Points, in no order, along strands that fork and pass close to each other.
Points whose rows are less than 47.7 apart are linked; no others are. Some points are linked to none.
fer: 3 -30 12 12 -16 -7 -15 10 -19 -10 11 -9 -5 11 -16 9 3 17 -6 0 24 5 -21
tuz: -10 -1 17 41 -1 15 -16 16 -16 -1 4 5 1 12 -7 -15 -18 11 -12 -21 -2 -11 -52
poma: 5 14 -23 2 -4 -13 4 -16 5 -31 10 -20 -27 -12 17 11 -5 -18 9 1 21 -6 40
goguv: -4 -5 -10 4 12 -12 11 -11 28 39 -39 8 29 24 17 -24 -10 3 -3 -5 4 4 -23
Volok: -24 18 -9 10 19 24 -17 17 -11 18 2 21 6 10 -28 -16 -26 6 -16 -10 -29 -4 -66
badil: 10 9 -12 -15 1 -33 36 -42 40 -21 -30 23 -7 -6 20 -2 -42 -36 -33 11 21 4 43
Zabe: -10 16 -6 -18 40 26 -6 -6 15 48 -26 43 20 20 -12 -35 -15 10 -21 1 -26 -13 -50
favir: -11 19 -12 28 -5 -38 28 -20 6 -1 -1 5 2 -15 27 5 -70 -7 -16 -15 28 28 25
Koz: 3 -24 16 -31 4 29 -9 11 3 -2 9 8 -3 -5 -28 -5 50 13 13 24 -22 2 -32
nibu: 11 -2 -21 -29 -10 -26 30 4 13 -13 -35 -19 -3 -20 -2 26 -15 -14 -24 7 22 12 29
vonul: 16 -14 4 -20 0 10 -6 12 -24 -19 13 -26 -10 9 22 12 39 7 20 10 -15 -25 52
gof: -15 6 17 -1 21 40 -27 7 -11 -2 9 15 1 -5 -11 -17 23 18 19 1 -26 -8 -49
Debu: 28 10 -1 -56 -14 -8 22 -11 35 -18 -40 -12 -12 -16 0 24 10 -29 -11 15 -12 -14 59
dig: 16 8 5 -21 -4 -15 14 -31 44 -40 -17 12 -21 -3 22 4 -8 -27 -10 -13 -2 -16 67
mog: 20 14 -10 -26 -11 -12 12 -21 34 -35 -13 -8 -25 -16 12 15 2 -29 -5 3 -3 -13 55
gopa: 14 9 -1 -61 -5 -13 27 -4 20 -13 -51 -12 -5 -6 -5 27 14 -16 -6 11 -8 -15 48
zofeb: 2 -28 5 -20 -27 20 -13 30 -12 -6 11 -11 -15 1 -49 10 18 1 -3 26 -11 12 -45
Pifi: 2 6 -24 8 -5 -16 -2 -7 -5 -18 9 -30 -24 -12 15 9 -6 -15 5 1 26 10 29
Buvu: 3 -8 1 21 -51 5 -6 1 -7 -1 28 12 3 -6 -55 49 -19 25 -2 19 24 20 -24
Tofen: -23 17 0 36 10 27 -18 18 -20 4 8 15 2 16 -17 -16 -33 10 -13 -24 -17 -11 -62
Tipu: -3 -1 1 60 -7 -5 -3 16 -5 19 9 -6 16 7 7 -17 -24 -5 -17 -29 9 7 -33
nesi: 11 -10 1 3 -1 6 -4 13 -30 -13 17 -23 -17 1 15 9 41 -1 23 9 11 -21 36
Volav: 12 10 -13 -1 -7 -7 0 -20 15 -42 12 -14 -33 -12 27 12 3 -14 17 -2 4 -18 57
rup: 3 -20 12 -33 20 5 4 -15 21 18 -15 22 14 19 -14 -11 22 18 11 14 -8 0 -19
tob: 13 1 1 -72 7 -9 14 -5 8 -17 -42 -12 3 5 -6 31 23 8 8 9 -16 -15 49
suli: -15 7 25 30 22 31 -22 7 -19 -6 6 12 5 -2 12 -19 21 20 14 -20 -12 -22 -42
Nik: 7 21 -2 -19 6 -17 33 -42 42 -23 -31 25 -8 2 26 -7 -27 -31 -18 -2 8 -2 51
robol: -15 11 10 -19 20 49 -21 13 -7 12 1 14 6 -6 -15 -13 30 12 16 12 -40 1 -51
kav: -28 23 -16 4 30 23 -15 13 -7 32 -10 37 13 18 -22 -24 -36 7 -30 -16 -24 -2 -62
lomon: 9 3 -13 37 -3 -10 -13 -7 -22 -26 41 -24 -33 -6 26 -7 0 -14 20 2 27 -10 31
turag: -2 9 10 23 13 -2 0 2 -19 8 35 -11 -10 -2 39 -24 22 -12 22 0 -11 -11 28
luzum: 7 3 -6 -11 -4 -3 -5 -20 23 -46 8 -11 -29 -8 31 10 9 -12 14 -11 -15 -18 68
bivap: -4 13 1 29 -31 3 1 4 -11 20 21 23 20 8 -50 26 -30 10 -16 11 -3 16 -46
gitu: 5 -2 -7 -25 -4 7 -5 -15 21 -36 2 -15 -18 -4 33 8 13 -12 16 -3 -28 -10 69
fim: 2 -13 7 -36 8 31 -5 10 6 22 -11 10 7 2 -35 -14 26 2 4 29 -26 6 -48
gal: -20 11 18 54 21 23 -19 18 -23 -4 6 -3 4 -11 22 -31 21 9 5 -26 0 -18 -38
bas: -6 0 17 -10 25 1 10 12 -7 24 4 5 15 9 52 -30 25 -1 13 -5 -35 -1 20
kina: 6 -7 -22 13 -17 -15 0 10 -19 -16 7 -33 -14 -16 6 19 -11 -9 -3 -3 35 14 23
Mab: -6 -2 -10 26 6 -17 4 -2 15 34 -20 -2 24 13 19 -27 -13 -4 -6 -13 12 10 -19
Dumuz: -8 20 20 43 23 2 -6 11 -23 8 30 -3 -3 -16 33 -37 22 -8 17 -19 -5 -12 0
Pezi: 3 -17 3 -14 -37 14 -10 30 -12 6 17 -8 -4 7 -52 19 3 5 -8 25 -12 20 -43
Lofu: -1 -4 -6 -14 18 -2 10 -17 32 45 -48 21 31 31 5 -26 -14 10 -4 2 -2 -2 -33
Minu: 4 -9 -7 12 -50 5 10 -5 5 -2 9 15 4 -15 -58 60 -25 32 -4 12 38 25 -8
Bikat: 14 -6 -7 -22 -3 10 -6 2 1 -29 6 -27 -13 2 26 14 29 -7 24 4 -23 -15 64
Roba: 5 -3 4 14 3 1 -2 14 -28 -1 16 -18 -12 0 18 -9 33 -5 16 5 15 -12 22
Rak: -2 -23 14 -22 -12 29 -16 23 -11 -11 8 -7 -15 -12 -38 1 40 6 4 25 -16 0 -45
did: 6 -26 23 -36 15 19 -4 4 2 -1 14 15 3 3 -15 -7 46 18 11 11 -20 -3 -15
turu: -3 4 -7 29 4 -21 -8 -3 -15 5 20 -19 -7 -4 22 -17 2 -18 11 -2 22 1 14
pip: -6 11 2 48 13 -22 -9 -10 -20 8 33 -15 -2 -7 31 -32 -6 -15 7 -12 17 -6 0
nozaz: 9 -21 -11 1 -28 -14 0 16 -19 -19 -7 -21 0 -5 -16 42 -12 17 -11 -7 37 19 15
kif: 15 -12 5 -67 10 0 -1 -1 -2 -16 -21 -18 0 9 1 32 29 13 17 10 -25 -18 51
Kapab: -12 3 29 1 28 39 -24 6 -17 -8 12 22 9 -3 9 -15 34 29 23 -13 -25 -10 -38
Nima: -2 -14 7 -32 21 -8 17 -12 17 22 -30 15 21 24 5 -8 21 15 16 7 -1 -1 -1
tamav: -6 8 -6 62 0 -24 -6 0 1 23 17 -5 19 -2 15 -28 -32 -8 -16 -35 11 13 -17
Zon: -16 7 1 -15 -9 18 -11 36 -16 24 -5 2 7 5 -44 0 -7 -1 -13 14 -33 9 -65
tef: 33 7 -10 -39 -16 -24 17 -15 39 -24 -28 -10 -18 -23 0 25 -3 -37 -16 17 0 -13 50
bol: -4 17 8 41 20 -12 -4 -9 -17 10 35 -5 -7 -6 36 -37 3 -14 20 -10 4 -12 10
Togon: -13 17 -9 37 -32 1 7 -7 -5 31 8 30 32 0 -53 37 -41 10 -17 17 11 10 -41
des: 11 -30 12 -61 17 0 -5 3 -11 -12 6 -2 7 13 -6 17 48 22 16 12 -27 -11 32
Div: 5 3 1 18 3 1 -2 -5 -12 -15 43 -16 -21 3 36 -15 18 -11 28 2 -5 -15 42
Vepi: -11 -1 12 -35 12 44 -10 20 -4 22 -15 15 6 -7 -28 -10 31 4 8 26 -37 2 -54
vari: -18 16 -6 0 37 29 -12 4 2 34 -19 38 15 17 -11 -32 -24 9 -23 -6 -22 -10 -56
mup: 7 4 -9 25 -2 -4 -9 -13 -14 -25 41 -19 -33 -3 31 -9 12 -13 28 4 13 -17 43
pazeg: -9 -6 -4 -28 12 -15 18 -8 12 11 -36 -1 10 17 10 0 18 7 11 6 13 7 13
Niv: -6 8 -1 60 6 -22 -13 1 -14 17 28 -15 5 -6 19 -29 -16 -14 -6 -23 16 6 -15
miba: 14 -21 -7 4 -42 -8 9 14 -9 -17 1 -5 1 -16 -37 63 -17 28 -12 -11 39 22 13
rut: 6 -18 8 -30 15 16 -5 -6 15 20 -9 20 10 11 -25 -15 18 6 4 15 -13 5 -40
Tivop: -10 14 18 51 16 6 -16 14 -22 8 22 -12 -1 -16 26 -33 19 -8 7 -24 7 -12 -14
dos: 8 -16 -15 10 -23 -13 -5 18 -27 -16 1 -27 -9 -8 -3 31 -8 6 -9 -7 41 14 18
Dete: 10 -17 -7 7 -47 -2 12 3 3 -13 1 8 3 -20 -50 67 -22 35 -12 0 41 21 5
gakit: 2 1 -8 -18 30 5 0 -15 26 50 -36 35 25 29 -9 -33 -24 9 -16 7 -14 -6 -45
Sosob: -4 16 -14 -3 5 -36 36 -33 27 -11 -26 19 -3 -10 30 -5 -59 -29 -27 0 23 18 33
tem: -15 19 -17 7 4 -40 27 -22 19 -1 -17 6 3 -15 27 -5 -59 -15 -16 -7 20 30 20
vigu: -8 -1 8 -14 -28 17 -6 40 -21 15 6 -7 0 1 -49 17 -3 4 -11 20 -28 15 -60
vab: 2 -5 5 19 -42 3 -3 3 -8 7 24 13 12 9 -47 33 -23 19 -9 14 7 20 -31
laz: -10 14 -14 30 -10 -33 13 -11 2 6 9 -8 7 -17 16 8 -55 -4 -9 -17 29 36 19
fuz: -7 -2 -10 30 -9 -22 4 -2 11 27 -12 -11 25 8 13 -11 -24 -2 -11 -17 15 24 -14
tid: -10 8 -14 37 -15 -28 6 -5 6 18 6 -12 18 -6 13 -2 -40 -3 -6 -24 23 36 5
vuv: -3 -3 4 24 5 -11 -3 6 -16 11 7 -14 -1 -2 17 -18 19 -10 8 2 18 -4 3
loku: 16 -18 4 -66 13 -5 -6 -2 -7 -14 -10 -9 3 9 -17 30 43 21 17 10 -14 -16 42
nusov: 10 -30 21 -47 19 8 -1 3 -2 -3 13 9 8 8 -9 2 51 20 13 8 -21 -6 7
legir: -9 2 12 56 -6 9 -7 19 -15 3 10 -1 9 7 3 -18 -18 5 -20 -29 4 -5 -46
rus: 6 10 7 -20 4 -9 23 -38 44 -34 -25 20 -15 6 32 -5 -17 -27 -8 -11 -6 -8 64

Follow the links from the first point to the second, and from the first to the third. Name the last point that the two ways share.
Div; tuz; poma | pip
Tivop; vari; mup | bol
mup; Kapab; vari | bol
Dumuz; Zabe; kina | pip

A fork is a point with three links. Follow the links from the first point to the second and name the forks in between, in order.
fim; mup | bol
bol; goguv | pip
Div; tuz | bol pip
tuz; Tivop | pip bol
